Points, in no order, along strands that fork and pass close to each other.
(in the rows, 128 means zero)
Two points are linked if the straight distance between their rows is under 139. Some points are linked to none.
Q_197: [ 74 139 150  90 125 126 115 141 115 151 123 186 192 158  82 109  67 153
 139 134 126 115 137 148 185 100 123 142 134 148 119 103 157 116 121 138
 113 117 110 130 122 117]
Q_493: [115  89 139 115 153 143 126  93 108 150 123  88  92 160 161 165 162 114
 163 174 128 133  60 143 116 118 132 143 160 125  96 107 125 183 119 112
 157 122 143 105 126 133]
Q_180: [ 65 112 157 138 139 195 104 141 140 145 113  83 134  77 196 197 151  93
  56 165 179 151 111 185  61 171 140 144 150 101 103 173 141 112  97 150
 130 185 105 170 143 153]
Q_988: [133  94 118  85  87 145 127 157 118  88 153 111  67  81 191 130 139 125
  89 177 201 106 131 101 118 147 117 119 185 138  78 146  85 155  93  96
 129 130 122 162 176 121]
Q_566: [124 147 148  96 118 141 125 157 137  85  99 152 152 135  79 127  92 142
 129 111 119 142 123  91 195  97 100 143 148 161 163 119  97 104 158 113
 126 133 127 110 108 101]
Q_617: [128 222 109 148 123  86 138 145 114 169 108 200 189 204  66 134  93  99
 136 100 147 164 157 183 156 124 159 135 127  98 139  96 118 150 136  85
  57  92 157 112  84 134]
Q_359: [126 143 121 184 120 134 141  65 166 109 122 114 167 102  55  78 126 148
 144  27  92 114 154 124 114 142 146 124  69 130 148 111 153 114 122 175
 147 144 103 142 136 130]
Q_129: [179 115 135 189 152  94  97 122 169 139 120  78  85  88 141 133 143 123
  88 119 116 138 167 120  63 195 149  83 134 144 148 207 111  99 137 126
 154 146 144 142 142 129]
Q_529: [ 99  62 166 130 161 176 134  73 104 153 137 133 121 133 145 178 124 125
 151 189  87 123  70 148 181  93 129 170 126 103  84  75 169 138 102 128
 130 136 105 106 127 158]
Q_568: [123 110 125 149 148 146 114 132 158 136 137  82  75  65 178 157 142 102
  56 161 187 139 140 129  50 200 137 121 162 151 127 191 104 143 129 104
 156 166 130 161 158 150]
Q_906: [138 146 126  83 121 115 123 180 135  91 145 157 155 136 115  93  81 140
 134 130 110 143 140 110 165 134  89 116 123 176 168 155  97 116 145 130
 102 134 121 103 123 102]
Q_316: [134 110 157 103 164 168  95  82 120 100 122 136 101 120 152 160 120 107
 133 150  58 106 101  63 171  80 108 159 131 133 112 108 123 127 141 118
 148 141 123 121 137 139]
Q_255: [170 128 168 147 129 119 159 176 138  89  83 110 125 102  98 148 126 126
 107  72 106 163 143  91 136 132 142  73 130 161 189 146  89  63 175 117
 119 161 137 110 106 104]
Q_23: [170 117 123 111 108 141 125 142 149 117 136  64  79  97 128 127 140 119
 101 126 148 107 138  64 111 154 124 112 161 134 131 178 124 119 139 118
 173 132 162 151 126 120]
Q_424: [110 126  99 105 142 172 142 118 107 125 163 143 110 165 102 125 114 106
 106 150 150  21  99 128 143  79 117 176 125  94  62 118 141 154  95 104
 101 106 145 122 104 168]
Q_98: [145 176 112 128 112  67 135 156 110 136 116 194 192 164  82 103 124 169
 156  84 118 165 156 172 137 120 140 122 106 128 150 103 132 137 182 124
  97  92 123 106 114 120]
Q_18: [175 190  92 162 120 125 142 112 110 108 143 125 127 177  82  97 122 131
 153  95  97 147 152 124 129 123 126 126  76  97 171 141 123 152 146 106
 125  87 182  93  96 117]
Q_676: [ 82  99 101 183 100 151 144  65 151 163 155  89 105  98  98 113 162 134
 156  94 133 117 121 138 107 146 136 121  99 115 105 130 181 124 110 177
 175 129 123 136 134 153]
Q_111: [ 77  83 107 116 131 147 116 131  97 172 173 125 139 161 151 105 110 148
 163 170 170 105  97 192 135 131 123 140 133 148  91 118 131 177  82 140
 139 101 107 125 130 131]
Q_123: [139 120 163 128 126 140 107 157 159 110  78  98 135 103 113 162 126 112
  91  99 123 115 148  76 124  94 139 111 165 149 158 149 140  48 136 149
 158 158 130 147 122 109]
Q_323: [117 167  95 152 145 193 155  74 135 127 146 141 167 149  58  94  98  74
 113  83 128  70 150 102 134 102 129 166  55  93 128 120 128 135 116 131
 124 125 139 137 118 155]
Q_321: [136 119  92  92 122 110 136 164  98 134 182 149 128 157 154  75  80 143
 153 156 167 120 130 141 145 132  97 124 111 150 134 164 100 139 102 147
 123 111 122 125 142  91]
Q_724: [ 72 101 174 120 128 155 118  87 143 141 105 130 148  97 132 162 122 125
 134 129  84 109 115 127 165  87 137 143 119 123 121  84 176  68 134 165
 140 170  90 151 145 147]
Q_173: [ 84 121  64 175 146 122 107  80 124 142 160 143 147 151 109  77 115 150
 145 140  93 113 124 202  82 149 128 149  70 106 120 144 140 152 115 134
 130 117 142 108 160 153]
Q_697: [145 102  92 181 137 106 122 144 154 163 140 100 103  74 150  78 132 180
 120 125 150 153 154 172  43 212 136 104 123 142 138 197 107 116 113 142
 157 127 113 150 185 100]
Q_456: [150 206 105 168 134 127 142 119 119  92 116 164 189 159  51 101 109 101
 132  62 118 177 164 148 148 116 142 153  77 113 165 102  79 146 168  79
  89 125 150 106 115 135]
Q_67: [206 143 115 179 126  84 142 159 141 128 111 114 137  98  87  69 131 205
 132  57  80 150 175 155 104 159 132  73  93 116 179 161 112 101 162 124
 125 111 136 102 132  93]
Q_421: [ 99 121  71 128 127 160 123 124 125 124 173 123 130 152  92  93 113 122
 117 144 149  56 135 140 135 126 112 152 106 108 100 149 139 152 111 113
 129  95 153 125 121 162]
Q_5: [144 165 130  95 131  69 120 151  85 133 149 195 140 199 154 114  99 130
 165 170 131 165 127 150 174 120 117 121 120 167 128  98 140 176 109 126
  62  96 112  93 103 110]
Q_713: [122 212 137 119 133 114 109 122 124 114 103 214 178 166  95 153 110  80
 130 110 108 189 135 143 204  91 139 169 124 117 107  71  88 155 136  69
  37 111 129 116  82 147]
Q_368: [182 122 137 122 103 126 136 164 126 149 134  65  66 108 133 123 155 130
 113 131 157 123 129  89  88 156 127  94 168 117 144 187 120 113 150 122
 169 123 157 150 109  94]
Q_910: [173 121  78 193 132 107 109 140 160 149 160  88 119  63 127  42 122 203
 107 123 135 145 151 166  68 202 126 115 104 126 127 195 113 140 105 141
 158 119 131 138 188 108]
Q_477: [127 134 163 121 129 100 146 136 133 128  65 171 191 126 103 150 136 143
 146  85 116 165 155 128 159  85 160 120 132 142 154  61 142  90 172 136
 119 122 110 137 108 130]
Q_142: [119 145 140 115  94 175 153 124 119 137 108 130 162 156  56 134 107 119
 143  93 162  93 131  82 156  87 132 150 129 122 123  89 134 139 122 140
 160 118 133 137  90 118]
Q_515: [106 138 185 116 132 102 130 139 122 131  61 178 174 125 143 182 142 139
 137 113 114 166 141 134 173  74 158 134 143 130 150  47 171  90 175 140
  99 118 104 135 121 132]
Q_774: [127  92 124  82  98 133 115 172 138 124 157 121  97  98 178 115 118 141
 115 157 177  94 134  92 132 138  99 110 169 160 121 159 105 111 105 130
 151 130 112 156 158 106]
Q_823: [118 125 168 120 128 157  92 135 154 117  87  93 129 104 151 184 136  96
  88 121 116  95 135  79 132  85 141 128 155 125 130 135 148  55 134 146
 161 166 135 156 137 131]
Q_816: [144 151 100 203 137 159 133  63 167 108 143  99 150 105  51  59 132 135
 123  52  99  90 166 119 117 151 148 130  45 105 133 129 142 137 109 168
 157 133 124 135 140 148]
Q_494: [120 128 127 148 121 133 146  95 152 124 105 127 181 113  54 102 118 138
 148  57 103 115 162 117 129 125 150 125  97 142 148 102 148  94 137 160
 148 144 111 136 128 138]
Q_507: [ 61  98 147 104 114 143 116 120 115 168 148 149 158 144 112 139  89 148
 153 154 130  83 101 144 183 100 119 148 118 132  94  91 174 120 100 158
 126 127  97 140 127 140]
Q_320: [135 125 127 101 142 100 121 124  89 144 149 146 114 202 147 128 110 123
 165 177 124 129  91 149 155 114 115 138 129 146 114 106 146 179 103 114
 102 108 130  97 109 111]
Q_151: [112 145 142 101 149 180 132 105 112 131 142 162 142 166  82 155  89 108
 119 134 122  54  95  94 178  59 115 190 125 100  55  90 142 146  99 116
 110 118 121 132 102 143]
Q_633: [117 142  97 152 138 147 138  64 123 141 138 144 161 165  70 116 102 104
 153  95 109 101 150 123 119  94 128 160  72 104 127 106 149 158 126 122
 134 113 142 128 109 160]
Q_723: [117 104 142  90  88 139 144 136 133 116 120  71  76 119 143 162 175 130
 105 155 181  75  89  78 112 109 131 144 207  75  52  99 124 163 120 127
 148 134 148 143 144 139]
Q_178: [179 131 169 128 134 104 117 186 145  91  78 135 123 102 149 158 135 116
  96 101  95 150 142 104 120 135 134  70 143 153 186 174 108  43 153 134
  85 165 125 119 112  94]
Q_415: [170 122 143 142 120 143 137 138 154  94  91  86 144  93  74 121 103 123
 102  67 120 127 158  82 142 123 141 111 133 159 165 132  99  78 151 129
 149 156 136 124 118 111]
Q_888: [120 104 106 123  85 164 153 101 122 108 139  74  75 107 118 127 183 124
 118 137 194  77 109  85 102 123 142 147 167  86  42 112 135 189 118 113
 151 116 153 128 128 159]
Q_991: [ 81 113 100 196 106 159 146  79 167 162 144  66  82  58 105 122 193 131
 110  92 170 124 137 125  79 182 147 119 118 103  93 142 171 126 105 169
 182 134 126 151 133 159]
Q_538: [116  85 135 101 145 175 114  81 138 112 143 120 117 101 125 146 121 106
 111 146 105  85 122  83 153 107  99 158 127 133  84 123 127 126 133 136
 164 145 123 121 138 164]
Q_630: [167 122 142 126 124 108 137 165 118 146 119  93  78 140 171 138 164 118
 142 147 137 147 123 115  72 151 124  78 162 131 156 187 125  98 135 126
 149 137 148 130 116  85]
Q_601: [112 154 151  96 130 172 129 112 119 141 121 153 158 175  74 153  88 108
 141 123 127  87 112  90 189  76 122 173 134 117 100  82 141 142 105 122
 133 116 128 129  96 135]
Q_95: [139 191 151  96 109  97 150 171 106  94 122 199 171 163  97 123 117 126
 133 120 115 199 122 128 190 126 116 121 129 154 161 103 108 140 150 105
  55 113 126  89  78 122]
Q_90: [127 140 135 133 145 115 123  66 104 139 117 192 176 148 114 170 114 104
 165 128  85 154 141 139 174  84 144 153  98 104  90  44 158 158 144 107
  88 110 113 128 102 160]
Q_458: [161 142  77 201 143 114 100  95 143 115 145  94 116 125  90  63 139 161
 129 104  91 132 166 137  92 152 128 121  77 111 127 159 135 145 120 134
 173 108 171  97 149 144]
Q_33: [177 205  91 184 127 117 155 135 114  98 122 150 174 164  62  97 118 135
 135  60 101 179 158 148 133 117 138 131  62 100 167 122  93 144 172  86
  94 104 171  94  97 130]
Q_981: [123 165 110 152 142 127 132  84 106 157 127 174 183 180  79 139  98 101
 168 113 100 131 145 151 142  92 140 141  89 106 121  84 155 154 128 111
 107  98 136 123  96 151]
Q_604: [191 140 112 125 140  63 160 177 141 105  98 168 167 103 104  93 157 186
 125  48 102 183 144 155 135 147 129  97 111 135 182 117 104  99 217 115
  74 131 101 101 110 130]
Q_212: [146 132 138 142  89 168 170 120 124 149 100  90 150 145  64 126 141 122
 141  79 159 108 137  79 131 108 151 131 123 112 141 100 142 125 127 147
 178 110 145 143 101 119]
Q_252: [113  87 130 139 142 155 138  80 115 152 129  90  99 132 137 161 164 109
 152 145 140 117  92 126 103 124 131 141 149 108  97 110 143 157 117 126
 183 122 151 114 125 153]
Q_775: [141 142 158 106 159 148 114  74 107  91 100 151 122 140 123 164 117  95
 141 135  54 137 117  79 167  68 111 157 119 134 125  84 123 146 151 101
 118 137 129 105 122 141]
Q_99: [139  92 142 126 150  90  94 159 142 127 117 134 121 100 187 123 122 129
 127 131 114 139 156 150  86 141 136  82 136 165 154 166 124  65 139 142
 120 150 101 149 166 102]
Q_591: [136 103 137 105 134  82 106 150 134 118 118 152 138 122 164 123 125 142
 151 137  98 150 155 145 127 113 122 102 122 164 164 122 135  87 161 134
 115 135 101 123 153 110]
Q_230: [193 143 117 106  99  85 177 168  93 113 157 147 122 147 150  94 138 145
 173 140 102 170 130 123 115 169  99  63 103 153 186 161 115 118 135 132
  94 123 120  90 108  95]
Q_303: [126 103 121 120 146 129 134 136 129 121 140 123  81  94 228 132 126  99
 127 160 158 184 124 137  89 165 119 105 131 168 149 180  65 122  93 134
 139 164 101 143 171  96]
Q_199: [ 94 111 170 128 140 163 108  95 138 128 100 113 135  94 137 194 133 103
 111 115  95  97 114  87 149  76 131 145 133 111 133 107 170  63 117 168
 154 176 106 151 152 148]
Q_34: [122 119 137 136 132 111 135 104 137 123  87 143 182 120  85 132 128 133
 151  75 103 136 162 129 128 106 160 116 108 146 158  73 150  96 164 147
 131 130 104 131 128 142]
Q_973: [ 62  86 163 101 115 134 117 123 133 147 133 141 154 110 134 138 107 149
 145 162 110  97 104 144 169 101 123 139 135 131 112  93 175  87 111 167
 139 145  89 147 150 133]
Q_82: [118 124 143  95  93 142 122 159 135 110 116  73  77  90 169 175 176 108
  66 168 194  90 110  84  82 125 128 135 213  83  74 124 133 130 115 123
 153 148 150 171 156 139]
Q_848: [171 124 117 128 134 116 132 105 131 105 130 110 104 143 127 122 144 113
 155 124  92 147 136 106 119 125 115 109 124 140 157 135 123 134 159 121
 157 127 161  99 114 132]
Q_102: [112 100 119  77 124 136 136 162 104 134 171 100  82 167 190 118 124 141
 134 173 212 107  68 145 137 130 114 136 176 151  82 118  89 202  58 126
 132 115 112 121 127 101]
Q_91: [ 82  65  89 115 133 138 116 135 132 135 161 130 141  99 170  92  96 152
 142 151 157 124 127 174  97 160 118 126 113 158 110 158  90 145  99 145
 150 140  94 147 192 123]
Q_959: [138  97 125 149 124 148 115  92 176 124 131  80 122  72 106 120 134 114
 100  91 126  80 169  85 119 145 144 117 125 138 115 139 142 104 124 154
 175 153 122 154 140 160]
Q_736: [126 118 132 106 157 131 124 110  97 132 154 131  87 197 165 144 114 111
 156 193 117 123  57 139 141 116 110 148 132 137 103 116 127 203  97 108
 110 119 148  92 104 113]
Q_65: [193 115 134 209 141  91 105 137 181 149 113  76  98  66 111  92 128 176
  96 104 107 113 176 130  71 199 164  76 113 125 154 209 121  85 125 138
 141 136 136 155 149 115]
Q_311: [196 111 160 133 141  86 104 188 145 109  98 133 119 104 165 142 143 119
 110 109 104 134 158 130  84 144 135  60 121 147 168 186 129  44 152 123
  86 157 122 135 122  92]
Q_518: [139 151 104 149 122 172 151 146 127  86 119 120 170 140  31  99  76 108
 107  63 157 123 149  98 160 124 137 146 101 137 151 133  88 120 154 110
 133 127 162 117  95 115]
Q_975: [132 175  88 160 133 191 151 117 136 102 129 128 181 145  38  86  93  97
 104  62 152  95 156 102 147 122 145 165  82 115 139 129 102 125 137 122
 134 117 148 132 108 137]
Q_582: [156 169 141  72 119 138 146 140 128 110 143 129 103 215 106 120 116 110
 131 135 114  95  73  74 164 106 116 150 142 118 110 123 127 183 115 106
 119 105 165 123  72  98]
Q_899: [105 115  96 200 121 142 115  92 171 157 136  64  89  59 117 114 165 155
  92 118 158 127 151 134  64 204 144 122 131 120 113 158 140 135 114 141
 182 119 138 160 141 154]
Q_692: [171 136  83 168 132 112 119 106 119 120 145  99 114 144 113 102 142 144
 153 124  95 145 148 128  96 140 111 107  92 131 152 151 124 152 140 111
 161 102 168  91 135 134]
Q_898: [101 100 162 103 127 133  97 172 120 148 121  95 109 111 199 174 140 119
 101 180 161 113 104 117 106 111 125 132 177 113 128 139 137  86 106 154
 149 152 123 157 159 117]
Q_10: [134 131 148  85 126  56 115 159 115 127 118 212 160 121 182 130 142 153
 150 139 110 186 135 141 186  97 131 135 121 151 149  62 148 137 179 128
  64  92  92 131 118 135]
Q_489: [205 126 134 196 134  90 126 153 170 158 101  84 110  71  93  81 127 198
 113  79  90 125 176 147  81 180 154  79 110 109 159 186 122  82 134 135
 135 127 130 131 150  90]
Q_201: [144 104 129 186 164 115  99  94 156 130 121  79  91  91 158 150 165 112
 106 120 104 141 163 137  65 177 146  93 119 138 141 172 128 110 139 123
 171 154 150 131 151 148]
Q_92: [ 87  84 105  95 118 167 135 141 103 149 169 101 101 135 173 136 128 155
 132 171 209  94  99 172 127 134 119 145 161 126  70 112  96 185  67 130
 136 111  99 127 126 131]
Q_706: [118 111  89 138 108 172 142  89 126 138 146  78  88 117 115 122 165 123
 130 129 178  84 126 100 103 144 124 138 150  93  69 132 139 173 111 127
 181 106 154 135 118 160]
Q_742: [137 132 151 113 116 146 106 184 130 118 126 112  74  94 210 177 147  92
  49 170 211 138 118 111  57 154 120 135 187 118  96 197 125 110  94 112
 134 168 124 189 144 114]
Q_480: [ 93 113 111 170  98 120 143  80 140 178 132 118 139 128  89 109 157 160
 176  86 129 129 124 152  94 124 140 101 100 121 127 110 192 112 118 168
 170 110 127 135 130 133]
Q_852: [105 199  67 154 146  87 124 140 121 155 164 156 161 191 101  79  93 132
 124 144 100 101 148 185 119 111 130 156  81  89 170 151 137 131 131 101
  88 104 166 114 147 125]
Q_254: [101  95 150 135 158 141 122  61  95 146 136 177 151 147 119 170 110 115
 165 169  68 133  94 147 186  78 133 160 103 102  73  61 175 147 127 113
 101 128  96 114 115 166]
Q_233: [124 117 144  75 105 134 126 154 116 139 130 116 121 157 130 139 122 145
 138 150 169  82 109  93 154 102 108 136 170 130 112 117 149 144 117 139
 154 112 129 130 113 120]
Q_177: [109 197 109 114 155  77 110 132 108 139 150 200 169 186 118 119  87  91
 140 157  96 136 142 187 165 113 126 158  92 109 125 109 128 155 136  88
  41 106 132 111 117 145]
Q_329: [143 117 139  86 128  59 125 156 120 117 119 190 144 134 180 121 137 147
 154 139 100 168 150 143 145 111 114 108 117 161 167  97 130 111 174 139
  93 113 103 115 135 119]
Q_776: [144 179 202  86 100 112 155 186 118 111  80 149 108 175 146 169 149 139
 131 136 108 159  85  71 175  94 125 113 194 135 184 104 129 101 138 138
 102 125 134 100 105  68]
Q_443: [ 83 158 176  99 123 119  99 147 116 147  96 192 189 157  91 141  80 156
 143 136 130 138 130 136 205  87 138 144 150 147 115  74 150 125 128 134
 103 109 103 122 109 108]
Q_341: [120  83  87 123 141 117 133 136 132 140 148 136 115 100 193  91 101 141
 150 146 158 164 145 171  92 161 117 110 121 168 129 170  81 133 107 148
 146 145  96 129 188  93]
Q_594: [115 117 180  99 145 105  99 157 110 134 100 118 109 148 204 174 136 116
 137 181 122 125  99 116 135  89 120 124 168 127 146 115 144  95 118 152
 129 138 119 136 154 102]
Q_720: [149 118 153 122 143 107 134 148 108 116 122 119  76 149 221 157 184  94
 146 174 132 185  95 128  80 138 129  96 159 140 153 153 118 112 114 131
 118 150 134 125 127  94]
Q_623: [ 60  76  93 123  97 181 139 119 118 154 164  89 105  74 140 118 157 151
 133 157 202 101 116 178 103 169 126 131 155 123  83 139 122 168  90 134
 136 112 114 145 144 157]
Q_214: [128 128 121 133 122  73 130 143 105 174 130 178 161 177 114 104 114 173
 181 138 128 148 142 175 124 117 133 105 121 141 140 103 155 149 137 137
 122  85 125 112 114 112]
Q_224: [110 100 127 114 129 197 136  75 138 110 148 135 139  85  90 130 122 100
 110 107 109  62 121  79 161 101 100 151  94 125  74 120 140 117 118 152
 154 136 106 135 137 172]
Q_707: [120 111 107 182 130 149 127 116 160 139 138  61  76  50 145 145 158 135
  62 144 189 127 148 125  58 206 147 124 156 128 115 172 129 144 130 120
 167 139 137 160 143 164]
Q_4: [146 119 146 102 130  76 159 150  91 132 135 145  83 157 220 135 160 117
 174 187 126 172  95 124 123 122 113  88 151 158 162 119 120 127 104 142
 108 126 114 107 125  90]
Q_110: [131 188 111 101 132  56 121 156  94 131 163 207 167 195 151 109  97 109
 154 160 100 156 139 175 167 125 117 133  99 143 140 108 126 163 137 111
  39 109 115 106 112 134]
Q_943: [186 163 100 128 123  63 155 169 127 110 111 196 196 118 105  71 153 204
 134  51 107 174 156 179 125 150 117 116  97 122 156 115 108 124 211 118
  88 118 107 103 127 120]
Q_208: [ 86  92  56 138 121 145 109 127 142 132 179 120 138 115 138  61 111 156
 119 139 160 101 137 180  97 176 111 141  96 140 107 170 104 156  93 132
 145 118 115 134 174 139]
Q_836: [116 111 124 121 147 155 131 131 146 133 137 101  81  68 216 152 124  90
  77 159 181 169 126 140  65 196 133 121 150 158 132 187  66 151 110 114
 146 165 113 158 172 129]
Q_279: [149 119 131 126 112 154 120 119 168 107 118  69  92  68 133 158 154 100
  72 116 154  79 154  60 118 150 136 132 162 127 106 149 131 122 137 128
 175 154 151 165 133 156]
Q_281: [ 71  69 171 116 144 196 130 111 123 143 121  88  97 109 183 201 156 124
 105 187 138 104  43 145 142 113 128 179 176  73  82 103 138 129  90 145
 142 156 102 130 155 157]
Q_740: [107  81 127 150 154 120 116  50 127 125 117 127 130 107 125 144 143 114
 157 129  76 130 133 149 120 127 132 123  91 137 118  95 152 122 154 137
 157 136 119 114 143 174]
Q_868: [112 224 101 173 136 117 156 126 124 139 100 190 196 185  47 128  95  74
 123  67 127 159 162 163 154 117 158 166  99  84 152  93  76 138 142  63
  67 116 144 132 117 133]
Q_48: [ 88  88 153 155 136 144  84 137 154 141 124  98 125  85 186 167 142 106
  77 144 170 125 131 167  55 170 144 114 141 132 108 179 158  74 103 147
 149 173 115 181 147 135]
Q_616: [113 169  74 116 149 119 125 149 117 137 174 140 133 187  95  94  91 103
 130 147 131  80 127 142 143 114 115 156 102 115 145 161 125 147 117 107
 110  97 156 111 106 132]
Q_245: [ 96 110 115 145 104  97 136 103 125 170 132 146 158 145  95  97 132 168
 179 117 118 124 126 179 100 131 139 109 102 124 132 105 184 123 125 164
 153 109 123 133 138 123]
Q_147: [130  97 119 177 161 112 109  71 150 121 121  99 104  98 142 139 164 111
 136 121  82 143 153 148  77 157 141  94 113 141 140 131 138 121 155 127
 170 143 124 112 165 164]
Q_188: [147 114 128  69 101 139 116 180 134 105 142 129 126 107 149 112  92 137
 113 136 143 105 138  85 160 130  88 112 156 163 154 162 104 104 126 139
 134 131 127 132 136 106]
Q_155: [144 192 133 115 108  79 149 180 112 111 116 209 186 159  86 119 126 141
 141  87 126 212 140 157 177 131 129 131 120 138 148 101 103 143 174  98
  61 104 130 104  88 131]
Q_543: [166 158 165  90 100 100 171 181 104 104 114 167 131 156 129 137 144 145
 151 132  96 177 112  99 168 125 112  94 154 162 180 109 120 118 156 117
  84 113 133  90  81  92]
Q_483: [153 168 156 114 139 120 141  96 113  80  85 156 150 142 111 167 140  99
 143  89  83 173 139  85 169  74 126 145 127 145 158  63 112 146 169 101
 110 135 130 110  97 133]
Q_140: [112 123 176 105 133  75 105 134 110 142  92 200 151 128 175 155 134 150
 141 148 101 171 139 146 204  80 138 148 139 125 131  42 171 136 166 125
  78  95  97 133 124 138]
Q_994: [ 94  83 163 101 133 168 135 121 121 132 122  75  81 119 177 179 162 134
 106 181 153  82  47 121 133 110 121 169 191  80  59  95 125 152  97 137
 147 146 113 136 155 151]
Q_484: [111 149  67 157 140  86 116 113 110 146 155 160 171 176 106  71 106 148
 149 130  96 114 147 193 108 133 121 141  72 113 143 128 150 147 132 125
 112 113 156 109 153 141]
Q_145: [168 132  76 204 126 121  96 123 161 134 151  78 107  78  89  49 138 195
 103 123 117 140 161 137  80 188 137 114  86 100 121 181 129 138 105 146
 178 101 156 122 154 130]
Q_675: [139 133 132 111 117 164 140 152 141  71 103 119 161 121  54 117  87 129
  96  83 143 136 140  73 183 117 119 144 138 159 150 132  95 101 153 113
 138 135 140 110 105 111]
Q_292: [121  99 113 162 128 120 112  84 194 121 141  94 123  56  88  93 121 132
  99  75 113  80 161 101 121 179 141 107 115 144 120 160 151 100 123 172
 143 165 118 164 152 156]
Q_394: [115 209 129 109 158  99 111 105 114 135 129 214 172 175 107 151  92  73
 131 145  85 146 135 162 198  94 137 176 112 116 104  81 119 146 131  64
  28 110 129 109 101 149]
Q_440: [147 170 201 104 124 106 135 166 127 102  68 147 111 163 167 184 156 115
 126 135  96 157  97  86 159  70 131 118 175 129 173  96 140  97 150 146
 105 137 149 115 104  93]
Q_384: [131 114 149  69 130 123 137 158 113 127 152 101  67 158 209 138 137 137
 135 174 176 123  59 111 136 126 108 128 182 135 106 120  98 171  68 144
 138 127 108 125 132  79]
Q_955: [180 143 138 103 112 132 152 111 125  86 115  97  94 153 113 132 139 100
 142 114  91 138 110  49 136 120 116 118 134 136 155 140 103 143 159 112
 155 127 178 108  84 112]
Q_684: [145 187 149 117 132 120 128 106 121  91  83 200 172 132 105 161 132  94
 142  96 102 196 132 107 196  74 127 158 124 128 128  45  98 154 165  79
  78 116 118 122  89 147]
Q_391: [134 130 152  98  94 126 116 193 130 106 131  84  73  99 205 172 166 107
  51 172 217 116 103  99  57 146 125 127 208  88  95 164 117 131 108 105
 135 161 140 185 146 110]
Q_677: [160 142 127  88 113  90 174 159  87 110 160 159 112 170 189 103 127 128
 175 177 120 171  98  96 144 153 103  88 127 169 159 143 106 142  89 141
  99 127 108 104 114  89]
Q_306: [124 149 191 103 141 121  96 143 113 111  86 127 103 163 193 187 145 118
 136 165  92 134  90  94 156  61 128 148 171 113 147 100 154 102 133 142
 116 138 131 126 142  99]
Q_652: [174 104 114 155 118 100 127 176 132 175 136 111  88  91 162  79 130 172
 142 141 154 152 157 157  60 183 125  81 126 132 160 200 106 102 126 123
 153 133 110 146 159  74]
Q_911: [199 146 123 138  92  99 161 186 114 133 123 127 117 121 118  87 133 183
 155 104  99 163 147 141 116 163 116  67  97 132 188 176 109 103 160 119
 100 114 135  89 115  85]
Q_333: [161 165 150  76 117 128 147 125 119  83 126 132  97 184 112 135 127 111
 153 133  83 136  82  64 152 107 111 141 146 138 139 119 120 166 139 118
 126 130 163 104  83  99]
Q_845: [145 171 105  98 128 137 147 144 110 115 155 126 115 209  86 107  92 100
 130 132 145  82 115  98 157 100 120 155 130 119 127 144 121 166 120 107
 115  90 180 120  71 118]
Q_962: [ 57  46 155 129 151 202 144  79 121 159 139 101 110  97 153 182 151 118
 130 175 110 122  65 171 152 130 134 154 132 106  88 116 137 136 106 147
 146 153  93 127 146 174]
Q_841: [ 40  95 140 127 132 200 137 116 149 158 135  66 115  50 176 189 163 118
  79 153 180 131 107 185  65 188 145 141 155 108 110 148 130 135 110 142
 125 162 110 164 142 172]
Q_390: [134  96 154 127 139 117  92 174 140 145 117 120 116 101 199 155 131 104
  97 161 159 128 146 141  70 142 131 101 150 150 138 180 136  62 110 136
 141 166 108 173 159  99]
Q_260: [ 97  99  50 135 124 151 108 124 125 115 179 119 123 115 121  68 120 141
 109 143 163  82 144 154 109 155 114 141 110 117  91 170 126 156 104 128
 137 108 150 131 154 158]
Q_672: [ 71  92 101 157 144 152 124  56 114 154 168 144 148 147  92 114 112 127
 159 136  98 104 101 196 130 128 118 151  71 115  81 123 160 147 111 136
 127 120 125 110 131 163]
Q_334: [ 61  80 121 124 119 179 135 106 135 158 152  73 101  71 155 160 169 133
 119 161 187 120 113 162  98 173 133 138 160 117  93 141 123 163  98 131
 149 140 112 148 143 162]

A fork is a point with three links. Follow the links from the first point to the second and name the forks in between, in order.
Q_652; Q_333: Q_692
Q_623; Q_99: Q_390
Q_33; Q_151: Q_692, Q_616, Q_421
Q_311; Q_566: Q_415, Q_675
Q_333; Q_91: Q_616, Q_421
Q_82; Q_5: Q_723
Q_155; Q_707: Q_98
Q_424; Q_991: Q_421
Q_507; Q_311: Q_415

A fork is a point with three links, a tip a point with one. Leave the first point through the second and follow the links. Name the first fork or tip that comes.
Q_630; Q_368: Q_292
Q_303; Q_341: Q_421
Q_845; Q_582: Q_692
Q_440; Q_776: Q_98
Q_724; Q_199: Q_415
Q_394; Q_713: Q_224
Q_633; Q_981: Q_723
Q_616; Q_852: Q_672
Q_140; Q_10: Q_99
Q_515; Q_477: Q_816
